Each row is a point on a landscape with many valleys, with its height.
From any point a ball takes the steepest step (drop divided by distance) to one of its 2 nearest points. It stops when none of these is lower. Distance is the straight distance between rows; heights are no part of it.
bozi: [-28  26 -44 -32  12 -32   6 -45   9 -18 -14  19 -39  13   4 -38   6  17
 -36 -40  77   0]  (h 76.7)
muz: [  6 -42   9  21  52  12  -2  29 -15 -32  16 -33   3 -30 -48  -3 -11 -12
   4  23 -51   3]  (h 35.9)
fes: [ -6  21  37  30   2  23 -16  22   6  69 -20 -20  58  -6  16  41 -55  31
  -9  33 -34 -36]  (h 44.8)
tumas: [ 30  25  77   3 -11 -16  35 -12  15  26 100  10  -7  40  -4 -26   0 -38
  31 -19   6  11]  (h 47.7)
dafu: [  9   3 -38  20 -19   9 -29  57   0   2  -5   3 -11  16  48  20  -2 -17
   6  63 -21  49]  (h 52.3)
vofov: [ 69 -23   3  -4 -14  -2 -23  28  25  10 -63  29  29  -5 -17  11  13 -28
  31   6 -40  22]  (h 6.5)
Vun: [-42  31  26  21 -16  25  -2  30 -24  -6  34 -17 -27  20  30  19  30  27
  -6  40  20 -23]  (h 14.7)
rumem: [ 26 -26  27   4  47   2  -5   8 -17  27 -50  -7  32 -21 -28   6 -41  18
 -17 -33 -20 -53]  (h 56.2)
Tep: [ 23 -13 -44 -34  10 -24  -4 -43  65 -14 -44  19  16 -36 -35 -70  -1 -15
   4  18   6  29]  (h 53.0)
Sidi: [ 44   0 -10  13 -15   2 -29  33  12  10 -65  16  14   7  11   0  14  -6
   3  35 -15  17]  (h 18.0)
dapud: [-41  47   6  11 -51   5   5  34   1  19  83 -15  -5  19  55  18 -22  -7
   5  64   9  25]  (h 43.7)
Guv: [ -6   7   8 -14  47 -27  24 -76  15  18  -2  18 -22  13 -28 -55   2  19
 -39 -76  68 -20]  (h 64.9)
selof: [-51  25  55  13 -53  43  20 -22 -28  -3   6 -20  -9  27  20  51  77  43
  -2   0  28 -59]  (h 39.0)
veve: [ 28 -37 -39 -28  36 -11  -4 -28  31 -14 -52   4  30 -44 -52 -35 -22 -12
  -8  -6 -27  12]  (h 46.8)
Rom: [  4 -34 -58 -12  -5   3 -24  17  14 -28 -57  -6  12 -36 -14   7  -6 -11
   9  54 -42  37]  (h 27.6)
buv: [ 50 -33  33  19  25   3 -22  35   0  46 -86   9  50 -13 -30  17 -30   9
   8  -5 -48 -20]  (h 61.6)
Fad: [-24  -7 -12  15 -15  31   0  30 -19 -51 -47   7 -48   1   4 -13  80  21
 -11  37  45  -2]  (h 34.6)
liba: [ 18 -19  33  19  33  25   1  21 -47 -11 -56  21 -38  16   4  16  47  16
 -22 -51  45 -38]  (h 47.0)
seki: [ 39  11   0  -4  23 -16  -2   9  24  17  26  29 -16  18   8 -45 -19 -29
  -7 -18  18  13]  (h 29.1)
Nada: [-11  13 -12  18  -1  14 -17  17   7  76 -11  -4  53  -3  59  52 -83  19
 -14  21 -50   2]  (h 51.0)
fimu: [  0   3   9 -12  40 -32  39 -83  28  12  34  23 -35  26 -39 -87  19   1
 -10 -59  50  18]  (h 59.8)
zun: [-16  13  18  -6 -14  -2   9 -18 -28  43  36 -32  49   2  23  55 -89   1
   0 -46 -50 -25]  (h 42.7)
Vef: [  8  29  -4  30 -22  10 -27  27  24  65   3   1  34  15  65  46 -54  -1
  -1  48 -33  35]  (h 52.2)
kadir: [  36  -36  -12   -6   -3   -2  -15   24    1   37 -100   14   59  -21
  -18   39  -40   -4   22  -10  -62    3]  (h 65.1)
bonek: [  0 -36   0  17  80  -3   0  -1 -19  -3  18 -32  11 -31 -41 -10 -55  -7
 -16 -16 -43 -10]  (h 42.8)
Fori: [ -1  42  41  -3  -1  -9  11   9  17  27  62  26 -36  46  14 -27  23  -1
 -17 -23  69  -6]  (h 35.8)
Bozek: [-26  48 -47 -38   7 -31 -16 -32  28   8 -33  21 -13  14  29 -29 -31  20
 -48 -15  69 -14]  (h 71.6)
kozan: [ 30 -22  13  -2 -12  25 -14  24  16  -7 -32 -10  33 -29 -40  52  17 -11
  55  55 -79  21]  (h 18.3)
pizef: [-33  60 -47 -36 -31 -14 -23 -12  38  17 -48  23  -7  22  38 -20  18  38
 -40  36  77 -11]  (h 65.7)
kavid: [ 12 -15 -43  21  26  11 -29  48 -17  26 -21  -7  13 -10  36  37 -63 -16
 -17  24 -46  20]  (h 48.5)
Bes: [-16  28  23  12 -29  25 -11  32 -34  17  29 -20   6  29  53  48  -9   6
   2  29 -19 -25]  (h 25.4)
mak: [ 52 -29  29 -12 -39  10  24 -24   0 -25 -18  36 -20  11 -15  -7  91 -20
  38 -61  16  -9]  (h 57.5)
mibal: [-100    9  -75   -4   -2  -52   13  -43  -35  -59   42  -25  -48  -11
   -1  -22   -5   42  -28    3   48   30]  (h 84.1)
gopo: [ 24  13  24 -21   1 -21  35 -61  59  14  21  35  -4  15 -30 -77  26 -13
  22 -29  21   7]  (h 55.1)
Divip: [-71  -4 -75 -18   3 -53  15 -46 -54 -64  11 -10 -62  11   2   1  22  28
 -27 -44  54  24]  (h 84.9)
pera: [  0 -41  16   2 -13  26   0  22 -18 -27 -26 -25  27 -26 -37  47  14  -3
  28  25 -71 -15]  (h 25.0)
bif: [  4  -3  18   7  24  15  -5  14 -22  -4 -32   7 -11   2  10   3   7  22
 -25 -15  21 -38]  (h 38.6)
fuso: [  5  -5 -64 -16 -22 -26   2  18  -8 -39  23  19 -38   3  21 -33   5 -35
   3  -8  19  45]  (h 65.0)
suf: [ 14 -14 -49   5 -11   7 -19  56 -34   1  -5   4 -16  16  56  39 -25 -38
   6  15 -36  31]  (h 53.3)
nat: [ 27  44  70   9 -28   3   5  20  32  36  71  23  -4  41  17 -15  12 -18
  16  12  32  -4]  (h 43.0)
supo: [ 17   7   9  19  -5  16 -24  40 -12  25 -58   3   7  18  28  25   3  16
 -14  28  -7 -26]  (h 28.0)
vaba: [  2   1   1   7 -16   6   6  14   9 -14  55 -17  16 -10  -2  22 -17 -26
  40  39 -42  36]  (h 35.1)
zedek: [ 31 -44 -16 -15  15   0  -3   9 -32 -19 -49   8   4  -5 -12  11  -3 -18
   3 -49 -28 -16]  (h 29.5)
teg: [ 28  11  34  15 -11   3  -2  28  41  -1  22  19   5   3 -18 -33  30 -17
  36  52   5  24]  (h 45.2)
zolod: [ 31 -11  14  35  41  17 -29  68 -20  17  10  -1  -4  14  23  13 -37 -22
  -5  25 -30   8]  (h 42.5)
vom: [ 10 -39 -55  -6   7   6 -17  29   4 -17 -18  -6  14 -32   1  29 -35 -38
  22  26 -71  55]  (h 19.6)
Dugo: [-15  36 -20 -27 -25  -7  -9 -36  59   3 -37  23  -2  -1  -1 -53  43  28
 -21  16  65  -8]  (h 61.1)
Puse: [ 18  19  10  41   2  12 -27  40  -3  77 -73  -4  35  22  35  35 -38  34
 -13  31 -19 -28]  (h 37.0)
kos: [ -3 -10 -39  -2  39 -13  -6  31 -53 -38 -10  -2 -46  17  24   9 -21 -15
 -32 -35  21  -1]  (h 72.8)
sovu: [ -9 -37 -67 -21  -5  -4  -3 -13  33 -52 -47 -11  15 -59 -49 -24   7  -4
  11  49 -29  39]  (h 34.5)
bop: [ 12 -14 -55  -5   8 -10 -18  39 -20 -32 -18  11 -38   5  31 -12  -2 -19
 -15   9  16  28]  (h 68.5)
fozu: [ 24 -31  32  -7 -41  -7  28 -24 -27 -34  23   6  -9   4 -17  17  69 -21
  42 -53 -13   1]  (h 60.7)
Vefu: [ -3 -34  -2   8   3  -4  13  10 -32 -35  43 -29  -1 -16 -25  18  -7 -24
  30  -5 -51  22]  (h 28.7)
zut: [-40  31   1 -20 -50 -21  13 -69  -1  16  53 -40  51  -5  14  40 -40  10
   3 -31 -34 -17]  (h 27.4)
tuze: [-33  38  -2 -18 -43 -20  14 -63  30  29  86 -29  52  -9  19  13 -63  -6
  17  -3 -24  15]  (h 33.4)
zemul: [-17  -5  11  23  19  -1   9  29 -31 -30  69 -11 -48   4  -8 -18   8  -8
  -1   7  13  19]  (h 57.7)
momun: [-38  53  59  -5 -19  -4  22 -46  14  30  68   8 -22  35   5 -13  35  30
 -24 -33  79 -36]  (h 26.3)
zol: [ 14  17 -27 -30  -9 -23 -12 -33  79   7 -30  30   9 -10 -18 -75  20   7
   3  28  39  20]  (h 57.4)
Sozet: [-13 -16 -32  11  -5 -19  21  27 -21 -47  69  12 -55  -5  -3 -38   8 -33
  21  18   6  55]  (h 61.5)
vid: [-17  -6  59  18 -23  43  12   1 -33 -16   3 -11  -5   5  -5  35  63  27
   5 -10   9 -46]  (h 38.5)
Tino: [-21  14 -17   7 -22  17 -13  35 -24 -26 -12  -6 -34  18  34  12  39  13
 -11  39  26 -10]  (h 25.1)
rut: [-47  52  63   0 -47  21  10 -36   0  18  32 -10  -7  27  20  20  54  42
  -9 -15  52 -60]  (h 34.1)
munuv: [-11  34 -14  22 -26   4 -23  44  26  35  42   4   3  16  64  18 -28 -12
   5  74 -10  50]  (h 48.0)
zis: [ 38 -30 -17  -4  17   8 -14  14  30  13 -18  -5  42 -37 -34  35 -29 -24
  48  40 -82  49]  (h 10.3)
Fava: [-22 -20   7  10  22  12  -6   0 -24  34   3 -39  55 -24  -9  51 -81  14
 -10 -14 -63 -32]  (h 50.1)
Lanum: [ 14 -30  30  13  76  -7   9 -26 -21  16   0 -18  16 -15 -44 -16 -52  14
 -25 -59 -21 -44]  (h 49.5)
mopa: [ 20 -37  20 -19 -33  -1  19 -29 -40 -28 -19  -1  13  -1 -28  39  39 -11
  25 -80 -35 -27]  (h 63.9)
bazel: [-12  17   1   1 -42   3  -5  23  17 -16  34   0   2   2   8  -4  22  -7
  27  53  -6  25]  (h 40.3)
meve: [ 58 -34   3 -23 -10  -6   3   3   1  -5 -31  23  28  -7 -26  17   3 -35
  38 -38 -47  -2]  (h 18.8)
vira: [ 13 -12  53   8 -15  26   6  -3  -2 -20   2 -15  23 -14 -35  26  43   5
  33  11 -31 -26]  (h 31.9)
Tak: [ 44 -36  40   1   4  30  17  -7 -27 -14 -42  31 -31  10 -14   1  79 -12
   9 -76  37 -25]  (h 53.4)
pozi: [ 37  14  58 -10  -4 -18  49 -45  48  17  75  33 -16  30 -32 -65  26 -28
  38 -22  19  24]  (h 51.7)
getu: [-62  22 -63  -7  29 -26  -5 -19  -6 -28  35 -26 -29 -14   4 -27 -35  21
 -38  10  36  10]  (h 81.1)
kame: [-37 -14 -10  12  34  30   4  -1 -15 -33 -52   5 -56 -14 -20 -20  70  36
 -32   2  84 -14]  (h 43.8)
Nav: [ 15 -33 -47 -22   9 -14   2 -10  -6 -43 -37   3  -5 -25 -18 -17  13 -17
  -3 -20 -10  15]  (h 38.7)
nofet: [  7  25  45   9 -28  11  -3  11  -5  34  28  -6  36  20  32  31 -24   0
  10  -3 -14 -29]  (h 33.2)
zud: [-40  21 -48   2  43  -9  -9  28 -30 -26  11 -14 -48  13  31   4 -38   8
 -42   4  34  -6]  (h 77.1)
Kupe: [-35  46  18   4 -43  -6  16 -16  15  21 105 -33  26   2  26  13 -48  -9
  14  28 -12  20]  (h 38.4)
sugat: [ 25   5  55   8  24  10   8  -3  41  12  30   9   7  -4 -36 -45  16  -5
   8  13   9  -7]  (h 49.7)
lig: [-23   7 -75 -44  -4 -50  14 -41 -18 -44 -15  17 -50  12  18 -19  13  -1
 -23 -60  55  23]  (h 80.9)
Mipu: [ 47   5  26  22  31  -3 -18  43  22  33  30  17  -2  13  11 -21 -37 -31
   6  13  -5  21]  (h 36.3)
lomu: [-20  20   8 -19 -13 -30  16 -66 -17  37  50 -26  51   3  14  28 -79   9
  -9 -70 -27 -30]  (h 35.2)
Gabu: [ 23  19  33  -5  -9  -5   2   5  -6  21  22  17   6  23  25  -1  -4 -14
  10 -36  14 -20]  (h 38.0)
Sab: [-31 -19  12  11  30  42   6 -30 -18 -22 -77 -10 -27 -27 -34   0  72  46
 -33 -14  56 -41]  (h 50.0)
Mevof: [-20 -31 -37 -20   3   1  -1 -38  23 -39 -71 -15  19 -56 -47 -26  27  17
 -15  24  -3 -13]  (h 41.7)
dofi: [-26 -28   7   5  34  29   0 -20  -6 -25 -73 -17  11 -43 -49 -10  35  39
 -29   9   9 -43]  (h 48.3)
rigol: [-16   2  37  15  15   4  21 -14  10  -7  58  -6 -20   0 -27 -35  22   5
   6   7  18   1]  (h 53.5)

For each start below, name the point where the ball stops.
fimu => momun
getu => Vefu
lig => vofov
fozu => vofov
Tep => vofov
Nada => vofov
dofi => zis

Call two points neighbours if one is among the 2 nearest of the other. Go from one point of each pair to the other, from neighbour to neighbour, staying as low as possible. Name the highest point that can't be avoided.
zis, seki => Sab
Vun, vofov => suf
zut, vofov => Fava
zis, Vefu => kadir
momun, zis => selof
seki, Vun => Gabu
